The views of a scene show one set of named points, each view turned or mirrored, and shifted as a whole, with a little noise and some points left out.
In the rows, zero is written as 128.

Scene 1
View 1
z185: [115 130 160  78  60  74 104 142  65  97 185 100 160 135 169 143 136  83
 226 169 198 137 140  99 155  98]
z133: [140 128 131 111  97  50  88 105 101 133 147 120 156 109 173 158 141  95
 167 163 154 144 148 127 152 125]
z396: [157 126 121 124  77  80 119 167 148 110 169  88 161 147 147 127 114 111
 209 149  88 115 140 116 163 112]
z460: [117 115 169 138 105 109  85 135 161 135 136 118 161 149 144 161 138  90
 139 151 145 163 146 122 134 116]
z822: [111 125 164 122  92  69  72 113  83 138 145 112 153 137 159 172 144  92
 172 181 201 142 144 116 132 123]
z102: [104 111 184 137  97 126  88 145 169 131 138 118 162 162 137 161 135  87
 139 149 147 168 141 116 130 107]
z712: [120 112 184 170 126 119 106 117 205 159 116 135 174 167 126 166 141  90
  97 138 114 174 170 121 149 106]
z583: [119 129 142  79  60  83  70 148  58  96 181  90 144 119 176 154 135  95
 229 177 203 133 113 107 132 121]
z638: [128 116 153 131 101 116  76 136 127 122 151 104 156 142 156 165 145 101
 172 173 169 148 125 111 130 127]
z225: [154 122 133 124  95  98 114 147 155 117 156 105 163 143 152 142 128 104
 178 148 106 134 142 115 161 111]
z706: [168 108 118 139 116 163  82 166 195 106 149  92 157 138 149 158 139 120
 168 148  95 149 105 118 133 135]
z794: [111 126 163 112  97  64  82  99 100 139 140 129 159 124 165 168 148  80
 148 160 188 160 157 120 144 117]
z231: [131 109 165 130 125 134  76 108 195 137 120 137 162 123 152 173 154  82
  99 137 129 193 145 129 135 119]
z606: [ 81 130 197 108  79  50  95  98  98 147 140 139 161 137 154 161 138  61
 138 158 193 167 174 120 146  97]
z479: [157 120 135 111  91 124 112 155 125  98 180  93 166 146 160 143 142 105
 212 160 140 130 132  98 163 110]
z909: [141 124 135 133  91  96  82 146 104 117 165  89 154 143 156 161 140 117
 204 183 162 120 121 107 136 130]
z970: [142 116 152 100 114 132 101 116 138 109 157 124 171 122 172 159 158  83
 154 144 159 176 147 103 163 104]
View 2
z231: [183 120 142 114 126 129 108 154 179 104 176 100 161  89 117  97 105 134
 166  83 171  77 166 121 188 172]
z479: [124 121 109 125 153 109 117  82 156 107 181 157 106  87 151 105  93 180
 144  81 141 141  77  96 137 109]
z133: [156 122  74 135 175  99  95 107 179 122 158 139 138 141 151 107  80 152
 109 128 142 121 136  97 143 153]
z606: [184 154  95 111 158  65 114 108 174  97 144 101 172 150 174 142  68 167
 109 120 115  97 132 108 187 183]
z706: [133  94 141 137 124 151 105 139 159 123 202 146 117  60  94  87 135 126
 163  62 170 113 115 111 129 112]
z712: [185 125 150 115 101 132 112 148 128 110 181 110 168  84 115 155 114 153
 168 109 169  65 150 132 193 180]
z909: [124 114 108 147 139  81 103  89 176 129 148 141 110 113 160 116 107 164
 120  97 145 135  89  91 128 124]
z396: [135 116  99 138 161 128 112 103 123 115 200 174 122  91 116 136 109 148
 121 100 124 137  73 109 119 102]
z970: [159 129 111 106 155 114 116 106 179  93 175 125 136  98 150  82  76 170
 162  84 156 118 133 106 177 154]
z460: [164 128 136 123 124 103 113 130 165 111 164 111 152 103 139 122 108 146
 142  91 144  96 125 113 169 155]
z185: [138 144  84 121 180  60 125  64 185  92 152 141 125 133 190 107  65 184
 107  89 100 151  72  86 143 122]
z225: [150 118 109 128 152 128 109 109 138 111 195 153 128  89 123 122 103 154
 138  97 143 121 103 110 140 127]
z583: [124 130  88 136 175  49 114  69 213 110 139 133 114 138 188  85  78 164
  98  79 107 157  73  76 126 116]
z638: [137 122 127 132 132  82 106 109 182 120 151 120 126 109 157 107 109 157
 138  87 149 115 108  96 149 139]
z794: [168 132  93 122 155  78 106 108 189 112 142 112 152 144 169 114  77 163
 116 119 139 110 141 101 171 170]
View 3
z822: [113 117 100 134 156 100  94 200  94  36 122  67 117  99 156 100 163 145
 151 119 101  71 113 113 102 138]
z460: [131 117 127 161 125  96  91 152 125  74  83 111 111 147 163  90 161 150
 128 111 135 103 104 118  98 138]
z794: [109  91 113 143 155 101 100 172 101  55 119  76 123  97 162  87 170 158
 145 125 104  73 114 123  85 147]
z225: [142 101 115 154 139  96 136 137 173  62  78 108 121 122 145 127 158 146
 130 104 134 117 124 123 142 142]
z102: [129 122 129 159 123  96  91 151 126  78  79 115 107 153 162  89 155 147
 126 106 139 106 101 117 101 136]
z909: [122 142  96 129 141  98 118 185 139  32 103  84 115 112 133 137 150 136
 135 110 104  95 126 104 150 125]
z970: [107  86 128 137 141  91 117 146 147  66 112 102 137 135 130  99 180 151
 113 140 135 114 117 123  82 131]
z231: [100  99 153 164 108  95  79 113 126 101  74 130 119 163 154  73 170 181
 109 124 137 101 102 112  61 134]
z638: [114 136 110 135 132  95 101 175 126  50 104  95 118 133 137 117 153 143
 127 120 119 100 112 106 116 125]
z712: [142 110 137 163 116  92  84 105 121 113  40 105 108 165 199  68 181 179
 122 116 167 119  84 116  90 150]
z133: [109  84 105 148 151 103 119 153 128  45 108  83 129  78 151 117 164 168
 145 114  94  76 134 119 109 151]
z185: [137  99  91 133 181 100 134 224 137  16 155  71 129  94 125 121 158  96
 146 123 112  96 127 142 121 138]
z583: [111 119  89 129 166 103 128 233 133   4 162  84 126  91 105 137 140 105
 144 111  90  79 140 130 127 124]
z479: [138 119 102 128 149  91 144 167 175  43 106  94 128 128 119 143 161 123
 123 118 137 128 130 121 148 129]
z706: [115 144 130 151  96  87 114 124 179  71  59 143 113 166 116 140 138 154
 102 101 135 127 124  96 142 111]
z606: [131  75 113 156 171 104  96 186  90  58 123  72 120  98 185  64 175 142
 156 120 119  75  98 146  68 160]
View 4
z606: [130 105 149 163 129 121  83 149 113 129 109 114 139 124 182  99 135 109
 168 186  76 160 123 151 133 105]
z225: [134 134 138  77 106 159 121 129 105 137 135 121 134  82 125 121 110 117
 114 126  94  95 129 139 154 142]
z822: [125  99 167 146  85 154  95 142 127 164  98 111 164 114 171 126 110 132
 159 175  96 139 107 157 126 105]
z712: [115 109 130  87 156 160 101 155  71  70 140 151 119  85 137  67 159 108
 160 158 144 121  92 132 137 171]
z133: [125 126 164 127 119 172  94 139 122 150 105 111 177 103 156 137 106 111
 132 148  78 130 146 169 152 116]
z583: [146 117 164 141  40 149 124 122 154 216  89  95 161 123 166 137  79 149
 129 137  76 121 133 149 135  79]
z102: [130 113 144 105 107 166 119 144 100 116 115 135 128 106 148  76 138 126
 146 145 135 119 100 128 137 141]
z794: [119 110 159 144 118 154  95 148 118 143 103 115 167 115 178 108 121 120
 162 166  92 148 130 164 133 111]
z396: [158 138 137  80  89 163 117 116 112 150 141 115 124  84 110 153 107 115
  89 121  77  74 131 126 165 138]
z970: [113 128 131  88 122 142 142 139 108 139 116 118 149 100 165  73  95 134
 154 130 105 132 146 158 132 128]
z231: [107 126 140  92 148 182 127 156  88  88 110 144 146 102 156  41 143 123
 160 134 153 137 125 147 138 154]
z460: [126 114 145 108 111 164 115 141  99 119 117 134 133 103 147  82 136 123
 144 148 130 124 106 132 137 139]

In a view up to two points have been moved. Name them for each view, in the order of its rows, or write none.
view 1 -> z102
view 2 -> z706
view 3 -> none
view 4 -> none
